Each scene shows the same named points in several views. A view is turned or mirrored, and shifted as a whole, has a little noise and may leave points out.
In the rows, 128 means zero.

Scene 1
View 1
<209>: [102 126 151 115 140 132 158 123 123 107 158 153 127 123 165 121 125 149
 116 127 155  80 121 171 130 148  89 142]
<275>: [100 110 146 110 150 133 166  99 153 108 157 129 119 124 180 139 143 129
 120 147 139 103 138 180 119 125  94 130]
<170>: [ 96 141 137 139 131 163 163 113 130 113 179 173 128 132 169 101 147 168
  95 111 179  95  73 137 145 176  35 150]
<264>: [ 96 118 153 118 141 120 155 130 120 107 160 147 121 122 156 128 125 165
 111 115 146  74 129 177 124 143 101 125]
<147>: [100  99 142  88 163 102 150 132 133  92 144 131 128 104 148 133 123 168
 118 120 116  77 149 192  91 134 134  86]
<104>: [106 122 127  95 154 137 160 114 141  95 152 151 135 111 160 110 137 152
 113 125 144  92 114 167 114 156  85 110]
<71>: [116 121 130  72 146 112 162 141 156 127 126 145 151 120 173  86 138 161
 104 161 126  68 105 160 143 144  83 157]
<175>: [ 95  86 110  64 177 134 174 107 179  88 126 140 138 104 168 118 160 153
 123 147 111 105 136 186  96 142 106  85]
<46>: [ 94 103 140  99 158 138 171 109 154 109 141 143 111 126 169 133 149 139
 123 142 136  95 152 192 128 124 105 121]
<15>: [ 99  94 144  90 162 113 160 118 149 108 134 123 104 125 155 140 140 143
 120 141 116  83 181 210 119  98 143 100]
<75>: [ 98  99 158 107 158 112 154 117 126  97 148 123 102 122 147 159 123 136
 129 125 126  83 191 216 108  99 157  93]
<142>: [ 92 103 149  88 158 112 167 138 146 106 136 155 143 108 174 119 129 173
 124 136 128  80 119 177 114 159 102 136]
<105>: [103 117 152 118 137 119 156 121 135 128 151 121 106 142 161 132 137 145
 101 141 136  75 155 185 144 102 112 132]
<69>: [141 129 145  48 144  72 139 164 118 114 111 139 154 109 151  96  90 138
 128 165 118  31 147 189 129 120 150 151]
<260>: [108 139 153 130 133 153 159 110 115 103 167 158 105 138 154 131 125 127
 120 116 174  84 139 184 146 132  94 140]
<116>: [ 93 129 183 145 129 107 146 141  88 108 179 153 127 116 161 139  95 175
 115 100 162  67 113 164 117 161  96 148]
<191>: [ 95 114 145 123 150 136 158 106 131  95 167 136 111 122 152 138 136 151
 110 112 144  94 142 180 110 131 102  95]
<108>: [120 122 158  94 136  93 150 114 146 120 150 103 140 110 192 136 115 116
 124 179 124  78 132 168 114 117  98 161]
View 2
<264>: [147 166 104 143 148 100 127 114 140 122 116 164 111 111 125 154 104 139
 133 102 158 131 137 123 168 157 147 163]
<105>: [145 168  92 131 156 136  90  91 140 135 126 183 119 115 148 161 138 141
 127 100 169 128 126 124 164 154 167 168]
<15>: [140 163  89 126 180 108 110  82 125 126 127 202 107 139 144 140 169 168
 134  79 188 128 131 148 141 137 182 170]
<142>: [147 158  85 140 147  84 124 127 145  87 110 173  93 126 106 126 120 138
 124 109 159 135 151 144 177 148 160 164]
<275>: [140 143  77 117 155 112  99 105 146 110 119 167 110 114 132 136 117 153
 120 106 164  94 131 126 169 137 160 154]
<170>: [138 146 107 156  94  92 106 146 149 126 108 107 120  84 113 156  65 104
 140 132 108  89 140  94 181 161 118 154]
<46>: [134 150  83 125 150 101  96 100 131 117 119 173 108 125 138 136 149 148
 139  97 165  99 137 138 155 133 166 158]
<71>: [155 166  81 134 138 110  86 128 155  83 120 162  83 118 101 132 142 107
 111 154 140 141 151 130 197 157 172 174]
<260>: [137 158 114 138 146 111 108  94 129 128 118 146 123  95 152 174 105 137
 165 113 160  92 138 111 177 147 140 143]
<209>: [147 165 103 142 135 107 113 115 145 107 114 152 111 103 124 157 103 124
 139 123 150 123 143 118 185 160 145 157]
<104>: [145 152 103 137 149  74 123 119 143 113 123 138  95 114 111 131 125 141
 131 123 140 103 139 120 162 145 154 166]
<108>: [157 149  74  96 180 141  93  98 167  96 132 180  94 106 127 135 117 159
  93 128 178 117 123 123 198 150 176 160]
<191>: [140 156 104 138 155  90 127 106 135 143 125 158 114 116 136 148 121 159
 132  89 156 107 125 123 142 144 150 165]
<69>: [173 191 108 124 207 114 125  82 147  67 131 196  68 124 118 147 157 141
 131 152 196 178 153 140 222 168 192 168]
<116>: [155 169 115 148 144 108 151 120 152 115 111 166 120  93 125 166  47 142
 129  98 164 145 140 111 188 176 127 152]
<75>: [143 168 105 126 195 102 138  74 122 136 132 199 110 133 157 150 147 184
 143  67 198 126 127 143 139 141 172 162]
View 3
<209>: [107 143  95 131 136 125 106 123 143 108 144 148 120 143 128  76 132 122
 169 198 135 116  93 135  92 151 126 121]
<170>: [125  97 109 149 138 107  94 150 152 149 160 139 125 168 126  73 101 115
 155 250 152 111  89 168 123 139 150 125]
<175>: [138 195  87 152 128 150 106 159 182 120 123 194 114 158 170 116 154 149
 213 153 137 137  96 132  67 171 154 152]
<69>: [ 60 220  72 127 116 146 121 117 115 115 129 128  89 119 137  53 128 134
 178 111 139 113  59  91  44 173 103 111]
<71>: [ 97 167  98 160 124 119 111 146 135 167 131 133  99 157 153  70 120 128
 161 152 145 122  75 113  84 163 146 128]
<15>: [111 186  93 141 121 148 104 117 167  62 121 171 121 127 139  90 192 143
 188 130 119 138 120 109  67 161 117 147]
<105>: [ 96 147 104 142 122 123 102 113 159  90 133 139 130 137 123  65 175 131
 160 151 126 132 116 111  87 152 116 143]
<264>: [109 141  99 143 134 132 102 117 149  96 136 156 118 132 126  73 141 125
 182 182 134 120  94 144  85 146 119 112]
<116>: [104 110  93 126 149 123 110  84 129  98 131 145 115 123 108  61 118 108
 182 202 131 117  84 156  89 134 104  76]
<46>: [121 170  98 136 127 136 104 129 159  91 134 170 124 146 146  94 170 134
 172 173 128 129 122 116  85 160 145 149]
<108>: [ 86 157  69  90 136 111 123  97 146 142 120 134 137 146 141  78 155 123
 174 143 125 135  94  90  73 170 135 139]
<191>: [124 143  95 135 136 135  98 124 177  79 138 172 137 140 123  87 161 135
 199 185 129 126 105 148  82 150 119 137]
<104>: [120 158  88 138 133 134 102 145 165 120 143 166 123 151 138  88 126 133
 195 193 142 120  83 145  83 158 135 133]
<147>: [115 177  85 144 133 154 103 118 168  85 120 180 112 125 136  88 152 143
 221 143 129 132  84 143  58 154 109 113]
<260>: [105 143  99 120 130 125 100 122 144  75 160 149 135 141 113  68 146 122
 154 223 131 107 115 133  98 150 122 141]
<75>: [111 182  86 123 127 153 104  99 169  39 125 179 129 116 125  86 191 143
 200 143 114 132 118 119  58 157 101 137]
View 4
<69>: [136 162 166 123 154 141 145 146 164  82  76 145 118  66 169 134  53 182
 122  78  98 120 124  88 127  88  69 208]
<191>: [178 136 155  83 105 108 151 163 110 116 122 129 126 132 159 129  95 121
 107  83 140 142 123 125 146 135 109 129]
<170>: [196 135 106  96 135  93 115 121 154 154 152 126 113 144 129 167 128 128
 162 145 159 120 153 124 135 163 141 125]
<209>: [167 136 145  99 130 108 131 144 132 125 123 127 126 116 155 143  98 139
 143 110 126 124 138 119 144 135 115 140]
<15>: [159 129 192 101  83 124 160 173 105  88  91 146 120  92 176  98  88 144
  96  59 124 150 102 122 135 115  97 146]
<142>: [164 115 136 111 116 136 139 154 166 131 110 133 136  98 155 132  75 158
 118  94 128 131 119 124 144 140 115 154]
<105>: [160 137 176 104 114  99 131 152 108  91 100 154 101 111 168 115 103 142
 132  84 134 127 119 122 136 112 122 142]
<46>: [170 123 166 104  89 119 152 158 123 117 105 140 121  98 165 112 114 147
 117  89 125 144 119 116 125 139 115 128]
<104>: [185 138 128  94 118 122 152 152 150 132 125 128 128 120 148 141 105 141
 110 100 143 144 135 108 130 144 102 144]
<75>: [151 139 203  88  95 115 165 182  82  76  94 134 127 101 183  99  71 129
  97  52 113 142 103 126 154 106  81 145]
<275>: [159 128 152 104 116 109 139 168 127 131 102 140 127 112 171 120 114 148
 122  84 114 139 128 108 132 135 130 124]
<71>: [167 131 127 128 134 131 123 130 187 123 101 161 103  92 149 140 103 179
 132 105 138 130 126 102 110 130 121 169]
<260>: [171 148 166  93 119  93 139 142 100 115 129 116 123 118 155 141 117 120
 156 121 119 122 144 120 138 133 106 126]
<175>: [189 118 139 104  79 148 174 168 162 130 106 145 136  96 155 114 104 159
  70  70 142 173 107 107 115 154 100 141]
<147>: [168 127 155  90 110 134 160 172 135 104 108 130 135 108 163 122  57 140
  82  63 134 143 107 124 154 126  88 162]
View 5
<260>: [160 116 121 138 110 185 119 120 126 171 129 127  96 100 132  94 128 102
 164  70 152 158 140 135  77 145 123 143]
<275>: [126 118 113 123 116 144 118 124 149 171 140 101 140 114 144 105 122 115
 169  66 121 153 140 131 105 136 105 127]
<175>: [109 150 135  92 128 141 145 150 189 140 150  61 165  87 123 129  78 131
 184  73 112 122 134 137 100 144  97 125]
<209>: [144 119 126 125 115 153 131 131 142 158 129 121 108 117 139  92 124 111
 165 100 135 154 144 141  91 136 125 149]
<108>: [131  98  97 131 114 101 116 134 138 198 125 113 146 127 153 117 122 135
 157  86  90 162 147 131 113 119 110 111]
<147>: [126 143 140 124 130 159 128 160 171 185 149  81 161  87 109  97  89 135
 168 124 106 166 155 145  91 138 100 145]
<116>: [141 109 130 142 109 171 121 135 138 168 133 134 108 135 135  54 150 102
 156 145 132 179 163 159  92 127 125 176]
<105>: [158 133 132 121 140 141 108 123 139 200 139 117 133  99 140  94 107 120
 163  74 123 184 142 111  93 150 112 135]
<69>: [161 130 120 157 111  81 141 169 141 214 109  99 115 102 121 128  59 163
 148 164  70 164 153 144  77 132 139 143]
<46>: [133 138 123 123 121 153 123 122 156 169 145  89 139  96 138 111 100 115
 172  61 125 153 134 122  97 154 105 131]
<264>: [143 128 137 124 123 159 124 136 151 166 137 115 120 111 133  82 116 112
 168 112 131 167 149 139  92 141 118 158]
<104>: [133 123 129 101 120 156 140 149 162 139 133 108 124 102 126 108 112 118
 176  97 134 131 139 148  86 131 115 140]
<170>: [151 102 135  84 120 156 143 123 144 100 119 155  78 140 155  81 153  86
 178  88 173 124 135 147  91 131 136 159]
<142>: [120 138 132 123 114 126 142 134 171 150 136  90 130 122 141  98 100 118
 169 119 111 146 147 143 106 141 119 158]

In a view up to two points have been moved. Name them for each view, in the order of its rows, or write -.
view 1 => <275>
view 2 => <170>, <209>
view 3 => -
view 4 => <75>
view 5 => <69>
